A landscape with many valleys, sampled at points; each row gives a point and its height.
A ball rolls from a point to the lowest of its 2 nearest points, and stops where none of them is lower. Distance is the straight distance between rows; heights are no part of it.
zonez: [152 104 173 136  86 172 117 101 178  80 130  61 168 212 147 142 176 147
 170 136  98 152]  height 33.8
Zamud: [129 129 123 157 174  89 113 164 138 147 155 149 123  67 142 101 145 100
 133 134 176 133]  height 74.3
noneb: [138 167 149 123  99 123  40 120 157 137 163 113  88 146 133 178 153 181
 112 102 101 105]  height 19.9
buta: [105 136  87  82 145 153 162 134 115 170  54  88 199 121 122 124  93  94
 155 119 177 118]  height 83.1
Metil: [131 104 120 164 136 136 195  89 122  60 138 107 117 171 158 161  83 136
 137 116 140 140]  height 51.9
Duson: [133 120 162 136 161 120 123 135 124  97 157 131 152 125 121 143 147 138
 133 140 124 111]  height 24.6
lekor: [137 105 120 184 172 142 142  84 137 124 132  76 150 122 105  98 134 140
 166 179 156  86]  height 55.2
lolas: [154 108 148 155 168 128 146 116 133 122 120  79 160 124 113  83 166 181
 167 188 126 125]  height 52.3
rotiv: [112 156 114 100 123 146  80 122 113 167 170 101 104 121 113 127 132 172
 152 106 119  79]  height 58.4
rapo: [140  91 177 101 159 137 111 164 152 141 122 144 131  77 110  76 196 184
 134 135 128 144]  height 23.0
Vod: [135 149 103 109 126 112 141 163  92 129 106 167 120 169 124 140  97 132
 115  97  93 131]  height 46.4
Duped: [108 126 125 171  90 130 100 102 145 139 161 147  69 133 154 162  91 127
  89  94 138 115]  height 27.0
pizik: [148 134 126 118  92 118 155 122 108  87 136 119  61 156 146 148  98 173
  33  85  88 171]  height 45.2
Nalan: [160 124 146  84 164 109  99 195 136 145 148 152 131  81 122  84 168 152
 150 131 148 138]  height 16.9
Bizat: [159 102 184  91 151 151 102 117 152 120 122 137 100 109 114 119 186 201
 112 142 124 126]  height 24.7
Pafa: [155 158 122 110  87 141  82  93 149 146  74 159  96 162 132 159 144 115
 112 163 109 130]  height 31.8
Geg: [ 74 147  71 130 127  98 120 165  65 191 167 125 132  84 108  93 104 122
 154 104 117 103]  height 37.9
mikos: [118 110 140 126 122 170 134 111 187 147 102 108 142  78 119  95 171 146
 145 147 175  98]  height 29.6
livip: [144 160 106 107  96  81  82 120 121 120 106 177 110 145 130 160 159 112
  90 135  66 158]  height 46.9
bapun: [118 167 116 146 128  99 121 118 118 119 166  84 145 136 130 155 133 161
 168 132  79 101]  height 33.5
Mep: [131  88 123 172 153 164 139 100 158 109 144 104 142  95 100  99 136  98
 143 135 184  60]  height 57.6
pume: [156 104 152 137 151  69 145  94 133  41 162 110 144 161 110 166 141 109
  64  77  85 153]  height 25.5
bofam: [119 164 121 111 107 166 134  91 122 186  81  90 150 169 141 146 103 128
 185 153 131 108]  height 85.0
dek: [ 67 140  84 129 121 135 156 111  89 170 164 102 125  99 116 103  89 130
 164 106 128 105]  height 45.9
Tugi: [187  68 138 136 131 149 138  79 141  67  94  83 167 188 129 120 159 141
 144 169 105 124]  height 36.2
fozo: [111 134  90 128  95 148 121 121  46 153 120  97  67 129 112  77  69 174
 128  73 114 112]  height 49.9
Suta: [ 90 137 126 195 135  67 143 150  84 116 188 123 126  94 147 114 110 110
 135 123 115 113]  height 46.2
sav: [104 157 150 142 102 137 114 131 148 163  94 137 133 108 144 111 160 105
 154 170 143 116]  height 17.0
konu: [117 133 110 131 129 113 148 166 111 140 106 198 124 138 138 136 105  92
 105 124 138 144]  height 41.9
kov: [112 137 179 114 136 123  81 163 146 144 168 174 127 101 111 135 159 119
  96 135 113 108]  height 27.6
sokim: [130 115 145 167 141 144 143  86 156  99 119 137 136 149 137 158 119  82
 116 164 143 121]  height 57.9
vive: [145 126 107 107 113 151 155  93 116 135  78 164  84 172 137 158  67 138
  90 107 132 144]  height 30.4
Madu: [132 117 152 100 134 101 147 116 136  72 162 131 131 144 115 175 130 135
  44  77  68 173]  height 20.3
Vun: [117 122 171  96 141 129 108 193 161 136 135 176 165 105 118 118 165  90
 122 141 135 149]  height 33.2
todin: [100 141  96 120  93 148  92 123  71 171 169  91 106 138 111 124  93 166
 152  67  96 101]  height 54.7
pone: [ 89 132 112 200 120  88 134 112 105 117 193  83 123 124 132 139 116 141
 169 135 102  89]  height 39.9
gikam: [130 102 142 141 154 106 144 129 126  91 127 199 152 131 135 143 126  67
  96 140 140 162]  height 37.5
rufe: [130 132 197 109 118 156  70 143 175 137 171 143 135 126 113 168 144 137
  74 127  92 121]  height 20.5
dufed: [166  97 128 130 166 136 167  96 124  74  98 134 180 172 125 121 154 104
 162 190 121 143]  height 39.4
kugez: [104 133 111 111 161 159 192 136 149 137  80 131 184 132 121 149  93  77
 158 130 187 121]  height 82.3
vifaf: [109 127  98 164 139 147 177  70 128 114 131 101 136 155 141 160  99 108
 171 122 152 118]  height 53.9
mosut: [148 154 133  95 102  99  92 136 128 132  92 176 120 148 143 128 162 122
 131 179  90 159]  height 39.8
tov: [115 124 151 159 137  98 122 117 129 108 162 148  97 111 139 147 120 128
 109  99 132 101]  height 17.1
bor: [144 157  92 133 129  98  98 172 132 173 120 166 103  86 140  97 135 100
 132 131 166 131]  height 71.5
vom: [164  91 161 144 156  83 107 156 114  77 156 142 167 126 128 101 176  97
 128 147 110 137]  height 29.7
nused: [170 137 138 113 126 136  74  85 158 109 164 122  64 153 138 172 150 200
  98  86 125 130]  height 9.1
mip: [103 137 177 155  77 138  98 117 147 125 134 125 141 132 151 125 178 128
 152 162  94 125]  height 25.8
bup: [103  94 123 178 141 163 152  94 150 101 126 108 142 133 127 138  93  68
 149 131 182  84]  height 55.9
dugi: [129 121 152  99 136 173 168 124 161 138  55 128 163 136 136  99 160 103
 163 171 150 164]  height 45.0
ret: [142 147 120 144  92 128  94  92 143 121 136 146  65 168 169 183 110 151
  74  92 121 155]  height 35.3
Babef: [132 133 116  84 178 102 114 217 121 155 161 148 128  72 106  89 131 115
 148  95 154 120]  height 22.1
Sipom: [ 83 128  91 117  86 135 174 137  54 118 164  98 118 120 110 105  63 143
 154 101 120 118]  height 50.1
deg: [117 161 141 104 109 139  62 155 130 182 119 137 114 107 112 113 148 148
 133 120 113  83]  height 61.9
Nen: [128 119  95 182 191  86 125 151 131 141 183 109 141  55 121  75 142 103
 162 155 169 121]  height 76.3
babig: [157 134 133  92 106 163 107 102 153 165  70 173 107 179 127 170 107 114
  78 121 120 143]  height 22.8
domak: [136 120 114 186 151 105 164  95 110 103 131 157 109 129 162 143 121 110
 127 151 146 132]  height 60.7
Ruf: [124 141 172 151  73 179 115 114 171 128 128  84 155 174 152 132 159 152
 192 150  90 127]  height 31.1
Lozuk: [118 130 160  88 139 157 133 167 157 157 105 177 155 130 101 154 125 105
 101 127 136 129]  height 36.8
kudav: [134 129 127  78 131 172 115 145 169 178  65 155 126 117 114 116 128 118
 103 114 170 114]  height 38.3
bev: [125 128 111 103 115 133 143 136  73 122 145 114  63 122 117 110  82 201
 118  89 114 118]  height 46.1
fivuz: [108 147  99 127 114 123 162 157  47 139 123 129 121 139 122 120  73 138
 139  86  98 116]  height 50.5
bem: [144 123 129 138  68 154 122 127 123 129 136 122  57 169 145 160  75 163
  38  81 122 172]  height 41.3
Lonad: [140  99 162 129 135 150 134 101 147 106 103 122 134 123 129 104 174 147
 153 186 121 132]  height 49.4
gato: [140 121 147 128 148  70 102 161 125  83 160 180 156 129 129 140 160  74
 112 139 107 177]  height 33.7
luvo: [155 152  90 109 131 126  93 170 130 199  81 131 124  80 118  67 149 124
 143 133 161 123]  height 68.3
vopum: [175 138 147  74 144 158  99  83 154 143 127 127  83 138 117 143 139 205
 125 125 132 114]  height 18.2
Ler: [137 142 114 141 115  54 111  94 105  85 134 161 100 125 156 159 165 108
  89 128  95 168]  height 54.5
bur: [ 96 137 130 134 110 167 134 129 166 177  61  92 158  97 142  77 153 134
 176 162 170 123]  height 24.8
tof: [125 135 106 136 108 138 136 119  93 145  69 162  64 132 141 115  70 128
  79 101 155 128]  height 36.1
Reto: [113 110 121 106 117 141 144 138 107 142 125 147  84 120 108 129  70 151
  89  73 127 117]  height 42.0
galol: [109 131 122 146  86 123 193 112  95  83 143 112  87 138 155 135  75 144
 125 131 141 147]  height 50.0
Fubo: [144 133  96 157 141  56 157 123  87  89 132 175 118 129 165 142 135  98
 122 148 115 176]  height 59.4
fesu: [138 110 187  96 123 177 141 110 162 123 100 135 160 151 133 127 148 150
 159 154 124 150]  height 47.1
dite: [122 146 125 128  78 109 181 118  92  53 136 114  87 152 162 155  80 144
  79 104 101 171]  height 48.0
Ket: [113 135  85 112 143  99 136 200  95 182 159 134 107  72 115  79  94 111
 136  87 146 131]  height 28.4
dol: [116 160 105 104 134 120 105 173 102 190 105 113 146 104 117  96 135 137
 162 139 133 105]  height 65.5
Gekas: [193  45 143 105 125 132 122  79 143  41 118  75 160 203 109 141 160 123
  85 137 101 147]  height 32.8
sinep: [133 120 174 113 145 134 110 151 150 112 182 155 141 147 112 198 123 142
  54  94  73 142]  height 13.3
pob: [108 119 102  92 114 161 128 115 178 175  63 118 145  77 109 125 133 124
 137 121 188  96]  height 34.2
buda: [170  80 161 111 152 111 116 102 147  50 145  98 184 169  98 172 150 100
  70 121  80 162]  height 29.4
garu: [134 173 135 129 103 113  96 121 139 123 180  80 110 158 133 170 152 192
 153  92  93  99]  height 27.5
zagu: [ 69 121 126 159 119 104 179 171  87 104 183 129 123  77 116 102 107 110
 137 114 137 122]  height 50.3
Zopuf: [111 111 115 159 152 141 175 145 160 124  96 141 180 108 125 111 122  63
 148 165 188 112]  height 81.6
kilom: [112 156  91  95 140 155 149 121  74 186  79  75 181 155 123 128  79 117
 169 141 136 115]  height 84.0
Gamep: [156 114 111 119 160 132 170 133 136 120  89 146 172 142 135 102 152  91
 166 205 147 184]  height 42.4
Kag: [113 152  88 148 158  95 123 182 143 181 158 104 169  65 122  81 137  85
 178 148 152 147]  height 78.5
namef: [ 92 134  69 165 154 116 146 147 155 156 121 119 168  69 128  95 122  61
 159 150 180 118]  height 80.3

Where does a ball stop that starts at each point below?
Vod => tov
vifaf => tov
buta => babig
lolas => sinep
bor => babig
zagu => nused
